Each row is a point on a landscape with many valleys, with its height.
A ball rolls from a point to the lowest of its 2 nearest points, and stops where none of them is lower. Distance is the straight distance between rows; heights are no part of it.
K_619 (h 85): [118 123  98  87  75 111 109 111  88 106 103  82 102 102 111 118 103  81
 109 112 118 138  94  76  93  92 129 120 109 105 115  88 115  81  81  86
  93 105  89 119 113 101 100  86 102  96  67  87  96  89]
K_944 (h 155): [ 77  84  66  97  96  86 114  84  74  83 117  64 110  76 101 126  86 112
 103  89  84  78  93 104  99 115  83  87  94 100 119  99  97 112 109 113
 113 103  87 119  89  96  98 100  93  98 105  97  90 113]
K_445 (h 521): [101 100  92 105 105 128 108 107  96  90 110 115  78 113  67 132  93 111
 104 116  89  80 106  95  73 100 129 102  85  89  81  91  93  97 128 116
 113 102  97  97  81 115 135  72 106 109 134 100 111 102]
K_539 (h 453): [ 87 115  90 105 102  88 100 104  98  89  97 136 103  89  89  93  77 109
  91 100  91  97  94  91  65  96 107  84 109  91  79 112 115  92 121 107
 110  94  78 104  98  72  83 103  99  94 104 115 109 124]
K_182 (h 692): [111  90 133  86 124 118  95  96 114 111 113 102  88 143  73 116 119 119
  90  97  98  78 117 124 115  81 106 105  87  94 111  91 105 100 100 111
  69 108 128 108 107 141 117  94 119 113 129 101  78  64]
K_40 (h 454): [127  99  82  78 104  95 101 109  74 111 120  73  92  90  96  88  88  95
  70 119  81 126  82  95 121 121  92  69  97 120  95 104  76 107  91 122
  96  71 100  85 108 107  83 109  97 112 100  98  98  96]
K_753 (h 468): [123  98 104  89  75  78  98 117 100 105  89 108 129 102  93  68 109 123
  83  93 110 111  82 100 104 105  90  94  98 103  98 118 114  88 107 123
  85  72  99  81 116  72  79 125 121 107  65  86  84 116]
K_42 (h 210): [110 115  86  87  80 118 118 105  89 117  98 128 101  95 106  84 104  81
 117 114 117 127  92  68  99 115 116 100 102 108  85 111 105  78 108  93
 124 108  92 101 100  96  99  88 107 107  88  93  97  98]
K_203 (h 352): [ 84 112  98  94  76 117  82 119  85  88  71  47  99  85 125 110  83 102
 107 113  88 116 117  91 121  97 126  91  93  86 105  82 100  83  97 140
  65  97  91 105  94  64 112  92  90 118 104  93 102 113]
K_192 (h 643): [111 106  88  92 117 114 132  82 107  89 120 118  81 100  98 112 101 114
  85 105  86  82  94 100 120 127  98 108  91 103  99  92 105 118  93  92
 138 105  85  63  84 125 112  88  94 102  99  99  93  98]
K_976 (h 261): [110 121  84  88  89 114 105 106  86 114  92 104 103  90 128  78 102  90
 107  93 116 133  75  67 116 105 110  86  87 113  72 113  88  76  93 120
  97 101  98  98 105  92  78 103  99 120  65  91  87  93]
K_452 (h 162): [113 101 117  90  83 101  70 113  95  85  92  64 108 117 121  93 106 114
  91  93 123  88 109 119  97  85  96 104 100 110 119  83 109  92  95 124
  80 105 105 108  99  86 104 105 100  93  86  85 103 112]
K_526 (h 404): [126  92  93  84 115 100 115  86 115 106  99 100 119 115 109  76 105  97
  80  95  97 110  95 109 134 115  92 103  86 116  92  94 104  94  86 104
 119  80 112  97 112  94  85 117 112 108  85 114  93  95]
K_736 (h 601): [109  90  93 106  72 122 105 116 116  94  80 148 103 114  80  92 107 113
 118 116 102 105  96 101  73  94 113 124 107  97  84  87 121  70  94 116
 115  85 104  87 101 113 117  83 121 129  90  96 104 124]
K_46 (h 419): [123  73 107  95 119  82  89 102  98 108 109  72  84 105  83  81  87  91
  71 106  79 137  88 100 141 114 105  91  97 115 105  97  94 101  90 132
  82  81 119  72 102  94  82 118 105  98  92 129 115  96]
K_147 (h 442): [108  99 105 100 114  91 105  89 111  97  94 121 105 134 107  98  98  85
  95  88 105 104  94 111  79  87 103  92 105 111  96  93  92  94  89  89
 109 102  94  90  99  96  90 114 106 108  75 102 114 109]
K_972 (h 115): [125 100 123 107  98 114 123 108 108 110 114 119  74 113  88  65 109  87
  82 123  74 138 110  99 133 131 104 111  98 103  88  92  98  85  90  95
 131  85 116  83 109 104 103 102 106  98  84 117 113  85]
K_33 (h 268): [101  98 136 109 103 111 105 101 132  70  90 152  94  97  67 115 102 117
  99 105 113  65 104 108  62  94 102 121 113  85 100  96 106 128 108  86
 128  80  94  94  89  95  96  93 101  72  95 104 100 107]
K_249 (h 163): [115 107 106  86  85 109 111 109  99  75 100  63 110 118 114 123  95 120
  96 121 103 105 114  83  81 105 124 114  90 106 103  93 113  76  96 124
  93 115 111 101  92 102 101  83  96 116  89  95 100 106]
K_932 (h 425): [137 117  84  83  98  77  91  89  80 135 118  69  97  94  98  90 106  95
  81 104 111 101 106  90  99 108  84  89 100 108 112 105  93  81  80 102
  92  90 127 146 131 117 104 116  95 111 124  90  93  70]
K_634 (h 679): [ 85  84 128 111 122 118  88  85 124  92  98 107 120 153 102 117 116 122
  98  91 101  75 113 127 101  68 100 100  88 107 100  77 111 104 106 104
  85 124 132  97  94 137 109  83 121 113 125 107  89  92]
K_940 (h 436): [ 91 111  86 119  86  67  92 107  80  95 118  96 131  64 121  98  91 114
 107  75  98 128 109 112 115 126  63  79 117  92 111 136  97  87 123  93
  84  91  94 111 111  55  84 117  89  69  80 106  86 115]
K_228 (h 614): [114  76  90 106  84 110 100 104 119 109  88 126 117 119  70  95 120 133
 127 109 102  95  93 105  85  98 107 135  95  99 103  96 121  66  95 126
 102 112 117  95 121 140 125  83 119 120 119  92 106 121]
K_871 (h 396): [ 98  95  97 125  85  84 104  95 117  96  96 116 108  99  78 133  90 113
 114  95  82  87 124  96  93  92 103  92 108  74  86 102 106 124 113  79
 116 116  96  96  84  94  97 109  96  81 112 128 113 118]
K_748 (h 439): [ 84 120  77 103 103 119 101  91  94 111  98 119  85  79  82 107  92  87
 125  98 108  74 103  81  44  74  97 110 102  83  96 114  73  98 114  93
 118 107  80 100  82 123 117  84  83 100 112  96 118  85]
K_829 (h 542): [100  96 103  98 100 110 110  93 111  90  97 105 102 103  71 125 104 127
 107 106  97  66 111  95  72 113  98 122  83  71 101 103  91 105 127  97
 114 107  93 104  81 111 113  77  95  97 116 106 102  96]
K_544 (h 421): [ 63  93  87 106 101 113 101  94  88  78  91  74 108  83 122 134  91 102
 126 116  96 100 125  91  90  98 116  97  99  93 104  85  92 112 112  96
 100 118  85 105 101  89 108  78 101 103 116 100  92 119]
K_424 (h 277): [120  83 105 115 137 101 121  83 133 100 105 111  91 121  93  87 107  83
  87  95  74 114  82 101 131 121 117  94 102 117  74  90  98 106  80 121
 116 102 103  70  89 119 105 136 108  99 106 111 103  81]
K_236 (h 434): [ 58 104  72 114  86 117 105 108 100  78 106  98  96  74 105 109  98 108
 107 105  80  83  89 104  94  97 101  92 111  93  64  94 107 118 125 135
 125  83  63  93  80  72 117  73 102 108 113 101 108 122]
K_814 (h 497): [107  98  91  91  73  96 106 115  95  97  82  80 115 111  98  82  95 116
  84  93 104  99  94  89 100 109  99 118  80  96 101 115 106  75  94 139
  79  86  93  87  91  88 101 105 111 110  96  71  84 123]
K_105 (h 180): [ 99  90 124  95  96 117 101 112  84  89 100 118 109  84 120  97 118 102
 113 123 121  97 112  98  93 106  96 110 108  96 107  89 118 112 104  59
 103  92 100 118  94  87  72  87 103  91  74 105 105 107]
K_72 (h 192): [102 103 125 114 131 110  93  99 113  85  92 160  87  67  88  89 106 102
 113  91 125  79 100  97  79  84  93 117 109  87  81 102  95 139 113  94
 111  80  76  92  93  96  85  97  90  90  83 106 103 109]
K_263 (h 541): [ 73  98  85  86  69  97 102  98  98  87  92  84 101  79 150 113 112  87
 123  93 110 111 106 103 106  99  78  87  86 103 130 118  91  80 103  81
 101 123  97 132 105  85  99  75  83  98 100  86 101 102]
K_974 (h 188): [ 86 102  89 121 102  99  76 110  70 118  96  81  83  65  95  95  82 101
 104 108  80 126 119  79 116 104 118 110  96  80 101 115 105 107 106  86
  81 122  85 110 104 103 108 108 105  82 127 102 100 104]
K_903 (h 237): [ 90 102 101 116 108  98  84 113  83 106 102 109  98  82  93 100  93 101
 120 100  99 100 102  81  79  92 116  99 110  69  91 106 112 113 101  87
  70 111  85 121  88 102 106 114 109  86 115 104 102  94]
K_470 (h 70): [120 107 117  88  70 106  93 111 102  74  82  45 118 104 133 118 113 101
 107 114 119 111 120  97  87  92 109 115 102  98 120 103  95  73 104 116
  92 102 100 115  95  68  95  89  87 107  85  81 108 117]
K_141 (h 440): [132  96  81  95  94 106 113 107  96 127  96 108 120 106  85  78 103 112
  81  98  93 112  73  95 119 100  87 102  93 117  91 101 111  99  93 129
 106  81  98  72 120 102  96 109 124 111  86  96  98 120]
K_307 (h 285): [ 92  93 128 112 124  87  73 110  94 104 105 139  90  85 113  60 113  74
  92  87 117 108  74 127  88  96  84  86 116 106  84 104 104 117 104  71
  78 102 108  98 111  82  66 127 100 109  84 116 110  80]
K_963 (h 470): [ 78 135  89 110  98 111  80  98 108  97  96 143  95  76  93  90  83  88
 100  99 115  82  88  78  51  75 100  90 111  90  82 106  92 105 110  88
 118 111  68 112  98  90 102  83  92 102 103  95 115 103]
K_557 (h 483): [108 128  65  65  91  97 119 101  74 116 114  75  92  65 111  84  84 100
  80 103  85 109  80  95 120  97  80  80  79 121 100 107  69 120  84 107
 111  76  93  89 116  96  89  96  94 112  88  78  81  80]
K_52 (h 295): [107 118  89 110  74 106 125 110  88 110 110  96 108  97  82  90 106 101
 114 107  90  89  97  82  81 106  85 115 105  84 103 114  77  96 102  72
 135 107  91 113  93 105  92  93  69  94  90 105 109  95]
K_686 (h 399): [ 76 104  77 119  92 121  99  97 124  71  92 118  90  92  99 108  82 100
  96 118  90  95  92  93 109  97 117  79  93 111  53  90 116 125 120 137
 113  91  78  68  76  87 132  85 109 112 123 100 115 118]
K_519 (h 386): [ 82 101 111 104  75  95  95 116  83  85  92  87 101  88 122 107  95 106
 104 111  85 117 116 108  94 101 111  93  94  80 112 100 117  86 101 109
  72 100  86 110  93  62  94  95 101 108  87 100 100 118]
K_532 (h 451): [118 101  92  98  99  83  93  93 105 122 115  72  96 100  99  78 119  97
  57  85 114  70 102 115  89 106  67 114  89 109 103 103  89 106  78  88
  84  84 120 133 134 111 101 116  92 115 124  90  90  63]
K_136 (h 114): [ 79 108  90 130  75 102  79 118  78 113  80  56  87  86  91 122  81  91
 104 109  80 140 108  72 123 102 130  91  93 107 104 101 102  81 117 115
  89 129  82  86  93  89 108 102  95  85 125  89 109 109]
K_931 (h 530): [ 83  92  74  96 109 107 103  97  80  94 110 108 112  63 122  87  96 125
  68  68  97 104  72 116 116 117  67  78  93 119  96 123  98 104 100 118
  87  82  95 111 114  91  75 117 104  91 119  93  78  89]
K_352 (h 586): [110 101 103 113  92 115 118  92 127  90  77 135 114 120 100  85 106 100
 111  97 103 101  89  92 101 104 109 113  76 106  75  79 117  99  80 103
 104  94 104  94  87 123 118  92 120 120  90  99  91 111]
K_251 (h 623): [122 115  85  92  91 115 129 106 106  93 125  85 100 118  77 102  90 114
 100 129  97  97  85  80 103 127 108 116  84 128  96  89 103 108  93 107
 133 110  97  69  92 117 114 104  87  97  98  91 107  96]
K_335 (h 278): [103  86 120  96 101  91  87 135  98 113  99 110  96  92  96  78 101 101
 111  97 111  84  82  99  88  81 123 106 115  79  94 100 117 126  88  85
  59 100 108 107 105 100 108 118 115 102 100  89  97 104]
K_350 (h 663): [108  80 103  87 130  87 122  76 120  89 123  90  80 128  89 116  96 120
  83 109  70  88  96 117 133 111  88  95  91  99 113  91 110 119 104 117
 122 101 100  60  97 110  93 105  94  99 108 112 103 102]
K_24 (h 187): [117 118 116 115 116 104 112 103  86 142 111 119  80  93  80  88 110  88
  98 106  86 135 104  83 122 126 101 116 106  89  90 108  96  89  91  71
 124  91  94 101 118 109 116 106 102  93  93 111 101  82]
K_692 (h 315): [ 98 105  84 103 110 113 118  89 104 102  87  92 105  92 125  80  86  92
  86  85 110 108  78  82 122 110 105  91  84 121  90 114  95  94  81 126
  86  96  99  97  87 118  93 121  92 111 100  87  91  92]
K_298 (h 202): [130  84 136 108 137 102 114  89 134 101 123  99  78 129  85  83 120  90
  84 110  76 120 104 105 141 125 109 123  91 109  88  81 107 103  81 108
 116  92 132  71 109 129 105 107 119 108  99 113 104  74]
K_705 (h 479): [107 107 107 129 100  94 116  74 150  87  86 154  99  99  89  84  81  97
  98  85  96 113 117  88 119 102  96  91 104  96  75 108 105  84 100 118
 130  90  92  74  83  77  80 126  96  86 104 115 107 110]
K_205 (h 240): [103 129  99 120  87 105 107 113  69 140 105 105  92  78  83  79 119  96
 106 105  92 122 108  75 115 121  79 109 111  77 114 122  87  88 105  63
 124 103  80 122 116 102  97  88  80  92  96 100  93  85]
K_489 (h 482): [109  90 117 105 106  89 109  88 147  92  88 141 112 129  88  77  99 100
  96  84 104 101  92 117 103  82  97 101 111 110  85  93 117  97  92 104
 121  72  90  72  93  87  84 120 109  95  76 118 113 107]
K_479 (h 239): [ 87  98 109 118 101 129 100 108  97  74 101 111 108  84 106 118 111 111
 125 114 109  84 103  96  86 108  93 120 115  91  89  78 111 112 114  88
 131  91  85 105  84  74  90  77  99  89  74 118 102 118]
K_982 (h 272): [ 99 127  95  88  81  94  77 116  80 112  81  48  92  97 108 113  88  96
 121 106 113 123 111  77  98  82 123 108 109  98 135  95  93  70  69 118
  64 103 101 119 118  96 113  94  79 118  92  84 100  97]
K_878 (h 47): [107  90  89 100 117 100 101  85  70 104 122  76  96  86  95 108 100 113
  91 108  94  88  94  95  99 125  90  92 100  96 108  99 101 107 108 103
  92  97 102 135  92 105  86 102  96 103  99 110  99  90]
K_365 (h 568): [ 93 102  91 103 102  98 108  95 118  86  81 134 126  96 100  82  91 112
  99  98 118  79  81 105  89 108  92 109  93 104  86  78 125 117  96 106
 111 100  78  81  94  99  98 101 114 100  92  90  92 118]
K_656 (h 223): [ 92 114  99  86  76 106  63 122  83  92  88  53  90 101 132  92 100  96
 113  98 116  99 101 104  85  60 100  84  99 103 127  92  90  87  76 101
  70 100 105 120 100  92 103 100  90  99  96  75 111  97]
K_671 (h 616): [ 94 101 127  94  88  91  86 106 102  87 111  66  81 113 109  99 104  98
  97  83 125  64  96 110  90  99  62 117  87 124 112  86  87 121  85  61
 115 121 137 123 112 119 106  87  85  89 107  71 111  64]
K_628 (h 703): [131  89 140  60 124  93  93  99 107 116 120 101  86 146  71 112 121 113
  84 117 118  89 124 114  96  83 106 113  87  98 127  84 105  98 101 115
  67  88 134 102 132 142 104  87 122 119  98  90  94  91]
K_237 (h 307): [ 85 120 106 118  85 116 113 103 128  75  92 138  99  80  72 118  88 113
 116 110 109  82 110  76  69  99 114 112 121  68  91  85  99 111 115  79
 135  94  75 103  85  73 108  89  89  79 113  95 100 103]
K_576 (h 526): [ 80  94  96  94  81 108 108  95 108  93  93  88 102  85 128 112 105  98
 132  91 110  87  95  95  97 103 104  95  85 102  98 101  99  90  97  76
 103 134 108 141  82 106 100  84  92  94 126  89 106  88]
K_618 (h 582): [121 102 113  94 112 115  96 106  99 103 106  93 109 130  93 128 128 109
 117 125 101  92 112  94  76  95 100 105 102  97  99 103  85  87 108 101
 105 118 132 114 109 128 108  80  95 112 113 107 110 105]
K_102 (h 299): [108  99  91 102  97  85 102 113  73 125 107  94  91 116  61 122  91  91
 119 119  81 113 107  85  70  97 130 105 121  86 113  93  93  88  97 100
 100 102 103  88 118 119 124  93  96 124  94  97 110 116]
K_846 (h 156): [100 118 114 109 100  99 127  96 107 103 101 122  96 105 111 104 113  77
 111 111 116 142  89  77 114 108 126 106 107 104  99 105 124  84  99  79
 111 109  87 111 102  99  77  91 108  87  80 104  91  86]
K_49 (h 626): [110  82  88 101  89 118  87 103 105 113  84 104 116 121  86  92 133 115
 116  95 120  69  84 106  66  74  87 108  94 109  99  98 106  83 100 114
 106 108 112  98 104 137 118  87 113 129 107  85 113 118]
K_510 (h 613): [100 106  99  76 132 104 107  77 132 112  96 109  94 118 111  85  99  82
  81  85  92  77  94 120 119  86 106 105  86 109 104  85  87 124  69  99
  95  92 109  67 108 134 124 113  92 112 111 103  73  77]
K_607 (h 314): [ 91 119  95 114  66 101  78 115  86  96  75  35 111  81 114 117  93 103
 116 118  96 115 126  84 117  82 113 113 100  81 118  88  91  84  92  83
  76 102  98 128 104  89 113  89  93 102 110  86  97 108]
K_290 (h 467): [ 60 118  77 120  73 113  95 110 105  80 100 107  71  74  80 129  86 104
 114 121  67 102 107  90  88  90 125  89 104  85  74 107  96 110 133 107
 132 101  62  84  84  67 125  67  99  99 130 101 104 111]
K_221 (h 666): [ 99  90 123 103  97 125  79 108 120 100  87 117 110 136  91 111 114 126
 104  95 113  59 118 120  67  70  94 124  88 106 101  86  84 104 115  83
  93 122 124  86 105 149 129  84 119 101 125  81 102 100]
K_54 (h 478): [ 86  84 109 100 111  70  94  91 105  96 108  95  99 129 135  92 104  74
  97  78 101 116 108 137  96 101  70  91 103 113 112  96  72  96  96  65
 109 117 109  93 106  95  84 110  93 103  73 102 122  99]
K_93 (h 698): [111  68 125  81 104  72 101  84 125  87 103  82 109 158 104  93 114 107
  76  90 104  92  90 119 121  73 100 102 103 109 123  91 118 110  90  94
  81  92 104  82  94  98  81 120 116  89  88 107 102  98]
K_163 (h 481): [ 64 110  95 127  98 117 118  84 107  88  95 110 103  73  92 144 101  98
 137 102 106 103 117  79 103 115 108 115 128  91 113  94  92 107 110  53
 125 124  91 105 104 113  99  82  95  69 109 106  82 109]
K_243 (h 480): [109 107  94  95 103  94 100  85 108 114 102  75 107  97 104  84 110  78
  92  91 118  53  81 108 102  83  84 100  89 117 103 103  90 104  61 105
  77  97 123 118 108 127 100 126  86 116 130  75  72  54]
K_490 (h 452): [ 69  98  87 109 118 114 113  79 101  90 107  93  95  92 100 145  90 105
 132 104  99  94 132  78 107 110 114 110  95  96  98  87  88 115 110  79
 116 138 105  99 101 132 120  84  92  89 127 100  92 101]
K_21 (h 491): [ 82  95 103 105 101  70  99  98 102 104  91 119 117  88 135  74  94  81
  86  70 101 120 115 114 111 120  63  88 107 107 101 122  83  86 103  68
 104 106  99 101 111  80  79 117 101  95  81  96  91  97]
K_95 (h 560): [ 60  95  99  83  67  88 111 108 102  62 101  95 105  93 131 118 107  97
 111  85 107  80 111 115  88 103  76  99  93 110 125  95  87 110 108  71
 126 114  96  99 100  90 104  85  91  89  88  84 104 121]
K_838 (h 563): [110  86 120  89 100 102 102 100 111  84 105  95 118 118  95 130 125 124
  95 110 107  73 117 110  84 110  83 117 102  95 103 106  95 106 127  75
 113 116 118 121  92 116  97  84  97  90 106 111  99 113]
K_181 (h 334): [114  84 115 106 137  91 108  95 122 110 104 112  87 113 105  80 110  74
  97  99  82 135  78 105 120  85 128  94 105  91  95 104 102  99  73 119
  85  99 109  78  93 106  90 131 102 103  99 126  98  93]
K_418 (h 598): [ 83 104 101  84  89  91  97  95  85  89  99  71  79 103 134  99 104  83
 100  77 125  78 100 125 100  83  66  84  96 127 122  93  72 124  83  78
 115 106 112 110 108 115 102  91  84 109  90  75 106  82]
K_368 (h 507): [ 95 115  67  71  84 102 103  88  81  99 110  75 104  75 136  74  94 113
  74  75 108  98  72 112 105  97  70  72  81 121 103 121  79  97  83 121
  90  74 101 111 112  96  87 108  90  98  86  73  73  76]
K_646 (h 602): [125 102 108  92 105 107 109 112 102  94 128  80  88 136  64 125  97 103
  95 128  78 104 101  84  97 106 125 110  97 112  94  97  98  89 108 108
 115 117 129  85 103 127 111  93  95  96 116 101 108  99]
K_590 (h 316): [107  86 120  77 132  90  80 113  89 111  95 105 101  80 100  64  99  99
  88  97 106  89  96 114 102  93 107 112 101  92 106  87 128 126  86  91
  51  74 113 112 118  99  95 103 123  96  87 118  95  99]
K_294 (h 397): [121 106  88  96 106  89  86 101  84 127 109  70  91 113  94 100  89  91
  96 107  83 115 104  88 126 127  97  87  94 105  96  92  88  76  87 111
 101 109 123 120 108 115 120 111  99 120 117  95 103  96]
K_488 (h 437): [ 99 107  88 124  96  81 104  76 126 101  92 134 104  88  87 112  70 109
  97  72  73  81 118 105 103 105  86  84  98  93  78  97 109 113 107 108
 129  97  95  94  89  77  95 117  93  88 124 119 116 106]
K_670 (h 464): [115 110 103 104  91  69  90 101  89 116 128 104 117  87 126  68  98 100
  84  96  99 148 113 104 111 125  63  91 109  92 104 139  98  78 110  81
  93  83 106 114 114  74  69 123  99  81  73 116  90  91]
K_117 (h 552): [ 78  90  70  86 125  93 104  80  83 102 103 110 103  96 121  83  81 101
  59  63  96 107  69 119 121 105  90  74 107 123 115 113  90 118  84 128
  80  84 104  80 108  98  91 124 100  97 110 118  79  82]
K_112 (h 351): [109  86 117  97 134 108  98 104 101  94  88 104 110  85 100  83 102  94
 109 104 105  98  94 108 130 107 110 110  98 105  90  80 114 130  88 114
  76  81 107  98  95 105  85  94 127 102  93 113  85 111]
K_534 (h 348): [103  96 103 103 113 101  92 101  72 120  97 106  81 116  60 122  93  95
 104 105  97  84 112  98  63  82 104  92 101  72 112 111  73  92 110  93
  83 104  96 110  93 118 111  91  84 120  98 104 109  99]
K_989 (h 245): [107 123  69  99  84  83 124  91  83  93 125  73 116  93  95 112  92 107
 105 104  84  96  98  95  89 115  71 102  87 105 109 120  80  99 100  98
 125 103  89 103  82 102  90  94  64  88  98  92  93 101]
K_85 (h 640): [112  90  88  90  77 116  93 101  99 115  95  84 106 121  82 102 119 106
 123  95 113  55  89 113  80  75 102 110  92  98  98 103 100  71  87 112
  89 122 144 120 107 138 115  87 101 124 138  84  88  88]
K_832 (h 520): [116  85 100  91  85 106  89 107 122  92  63 101 136 125  94  96  97 109
  97  98 123  96 111 101  96  99 112 112  95  97 105 103 116  69 102 138
  82 100 113  75 100 104 110 112 120 117 104  84  97 129]
K_427 (h 353): [ 84 106 113 128  67 103  89 103 121  88  94 130 100  86  76 126  96 109
 121 107  97  87 125  93  79 100 111 112 127  71  87 105 113 112 125  49
 109 101  92 114  94  57 113 101 108  63 117 119 110 110]
K_630 (h 250): [100 114  89  88  96  87  94 124  70 140 113  87  81 110  73 116  95  71
 111 122  80 148 102  93 106  92 139  87 118  94 125 117 108  78 100  97
  82 103  88  95 125 106 123  94  98 118 108  84 100 112]
K_657 (h 545): [ 91  85  99 107 107  98  88  89 115  94  71 103 133 112 116  89  81  99
  91  77 130  89  90 105 102 100 103  96  88 114  97  91 115  93  93 125
  76 104  84  83  86  89  99 127 119 103  88  83  91 119]
K_79 (h 579): [ 82 112 111  90  82 106 104 100  92  89 102  94  85  98 119 110 110  92
 115  98 119  78 101 111  81  89  71 104  96 103 115  93  71 116 101  56
 137 116  86  90  97 103 119  75  82  91  72  81 114  93]
K_412 (h 118): [106 106 106  85  95 108  99 114  79 107 107  91 107 101 109  95 105 100
 107 114 117  98 113  92  73 108  98 121  96  87 112  81 101  89  93  82
 104  97  94 121 110  97 110  84 105  96  73  93  97 101]
K_78 (h 300): [101 113 107 114  94 117  99  99  98  83  96 100 100 108  99 132 116 107
 105 126  85 104 107 100  78  94 120  95 123  99  86  97 110  96 112 101
 115 100  89 103  83  81  99  85  94  99  89 116 116 119]
K_393 (h 103): [108  86 142 122 148 106  86  92 107  97  88 141  79  81  98 102 123  85
 108  78 117  71  93 126  81  96  89 122 116  88  93 100  90 131 104  89
  94  91  95 109  83 107  96 107  94  92  92 109  99  84]
K_754 (h 360): [125 114  94  77 102  88 104  99 108 116  94  76 108 107 120  92  92  94
  91  93 108 110 106  79 120 108 111  99  94 113  97 103  83  80  78 108
 101  96 103 103 109 102 109 115  98 102 102  83  99 101]
K_178 (h 418): [ 82  95 104 102  69  70 105 106  97  77 100 117 111 110 109 101  91 107
 100 107  86 105 108 112  65 102  86  90  91  81 106 119 109  92 122 104
 102 104  73 109  82  54  87  95  92  87  92 100 102 127]
K_152 (h 712): [127  86 122  60  91  68 101 103 112  99 107  76 108 126 120  90 106  89
  76  97 117 110  99 113 104  72 109  87 116 107 132 112  97 118  86  77
  97  90 103  86 113  83  84 115 101  87  76  95  99 108]
K_719 (h 505): [ 91 103  79  94 102  98 111  85  93 108 109  70  99  90 108 109 103  83
 113  90 110  77  87  85 116  95  98  85  95 111 104 106 100  98  72  94
  89 119 117 129  89 107  96 107  77  98 137  82  94  70]
K_380 (h 332): [ 78 105 113 112 116  72  76 116  88 107 109 116  99  82 125  84 107  85
 107  82 110 116  89 109 108  93  93  77 133 100 100 124 119 110 124  66
  72 112 101  97 116  75  65 112  96  77  75 116 104  97]
K_591 (h 407): [ 92  95 100 125  91  78  88 110  75 103 122 108 106  60 112  87 106 103
 109  86 104 104 123 113 119 125  53  95 115  76 108 121 105 109 124  61
 102  87  96 130 107  70  90  86  91  68  86 114 106 104]
K_401 (h 681): [117  76 108  97 118  80 110  86 117  90 117  68 112 128  93 113  97 122
  81 110  79  94 113 113 128 100 112 105  96  99 111 100 120 107 111 114
  84  98 120  87  91  99  95 115 110  93 101 118 104 104]
K_459 (h 151): [ 88  98  84 102 137 108 104  83  65 114 107 118  86  71 102 107  87  94
  98  89  88 107  81 105 110 125  91  76 105 100  81  96  87 117 113 110
  92  83  84 109  98  93  91  94 106 104  90 114 102  92]
K_15 (h 398): [ 97 111  85 101 121 101 120  81  98 104 108 109  94 107  89 122  98  84
 102 106 101  90 107  97  69  86 102  95 109 103  98 111  90 101 102  96
 110 119  94 101  88 122 100 110  84 103 105 117 108  98]
K_503 (h 190): [101 103  99 109  81  78  88 119  76 127 106  66  84 110  81 101  85  76
  90 117  78 149 105  91 131 100 130  73 110 107 119 112 106  76 105 114
  86 113  99  94  98 100 102 119  92  86 113  91 125 102]
K_704 (h 593): [ 94  94 102  75 127  99  95  81 124 114  78 100 105 108 128  72 104  76
  68  82 111  88  82 121 129  79 108  97  93 130 120  78  84 125  65 116
  79  78 108  98 110 109 107 104 107 113  98 112  87  86]
K_787 (h 100): [ 68 113  85 141  86 106  98  98  96 102  72  86 100  77 101 124  86  96
 118  95 100 141 107  72 141 117 111  94 108  96  95 117 109  72 126 113
 106 120  71  87  92  81  85  99  87  79 103  94  96 120]
K_886 (h 379): [122  64 115  95 136  89  87  91 129 114 109  97  80 106  94  49 106  81
  78 105  78 131  82 106 135 111 115 116  90 114  98  90 111 101  67 131
  74  82 121  69 105 108  93 132 114  98 107 128  98  72]
K_797 (h 355): [ 91  91  86 107 103 115  95  92 106  85  98  98  88 115  99 128  87  93
 101 113  85 108  93 110  97 103 116  84 100 116  79  83 118  96 119 133
 114  98  89  83  74  90 114  86 110 112  95 117 121 120]
K_252 (h 375): [ 83  96 107 115 109  73  83 105  78  94 123 133  94  70  99  94  94 100
  98  89 111  98 105 123  84 109  65  87 130  90 106 124 121 127 139  76
  93  89  95 113 104  65  75 105  88  67  82 115 115 103]
K_965 (h 653): [110  80 103  85 103 113  91  95  97 127  98 110 103 127  63 109 119 110
 108  92 121  37 100 112  68  78  85 115  73  91 107 103  82 103 113  98
  89 116 118 101  96 147 122  91 102 115 127  74  95  74]
K_571 (h 387): [ 87  83 103  98 118 101 104  95  99  87  91  95 111  83 114 115  93  90
 119  99  90 107 111 100 131 105 114  94 112  93  91  83 106 126  96  93
  89 108 103  97  95  90 101 101 107  93 108 115  91 128]
K_917 (h 229): [ 89 103  99 107 123 101  99 106  85 115 100 141  97  80 101  74 102  98
  98  68  98  98  71 110  87  91  83  90 105  96  70 109  99 107 108  92
  89  79  99 105 103  84  80 108 112 112  80 120  98  84]
K_210 (h 574): [ 91  74  89  87 127  95  90  73 106  97  93 103 114 102 119  62  86  99
  59  79  98 100  85 131 142  90  95  84  90 123 134  79 104 110  79 132
  67  74 110  98 113  99  84 124 119 103 106 129  83  80]
K_426 (h 496): [ 95 104 109 109  88 130  94 123 104  90  92 134  65  84  67 122  93 102
 106 127  76 124 113  92  87  95 136 101 107  88  69 106 103 101 136 107
 118 102  91  95  80  94 114  79 107  99 124 109 117 112]

Where does a ball stop that starts at each point below?
K_163 => K_787
K_490 => K_787
K_670 => K_878
K_704 => K_972
K_539 => K_470
K_79 => K_619
K_705 => K_393
K_182 => K_619
K_93 => K_619
K_365 => K_619

Call two points neighbours if one is among the 2 nearest of the other. Go from one point of each pair to the other, from neighbour to neighbour, staying as low as possible. Name the highest point that can't be avoided.
K_878, K_147 => K_21
K_878, K_972 => K_52
K_787, K_470 => K_963
K_393, K_147 => K_489
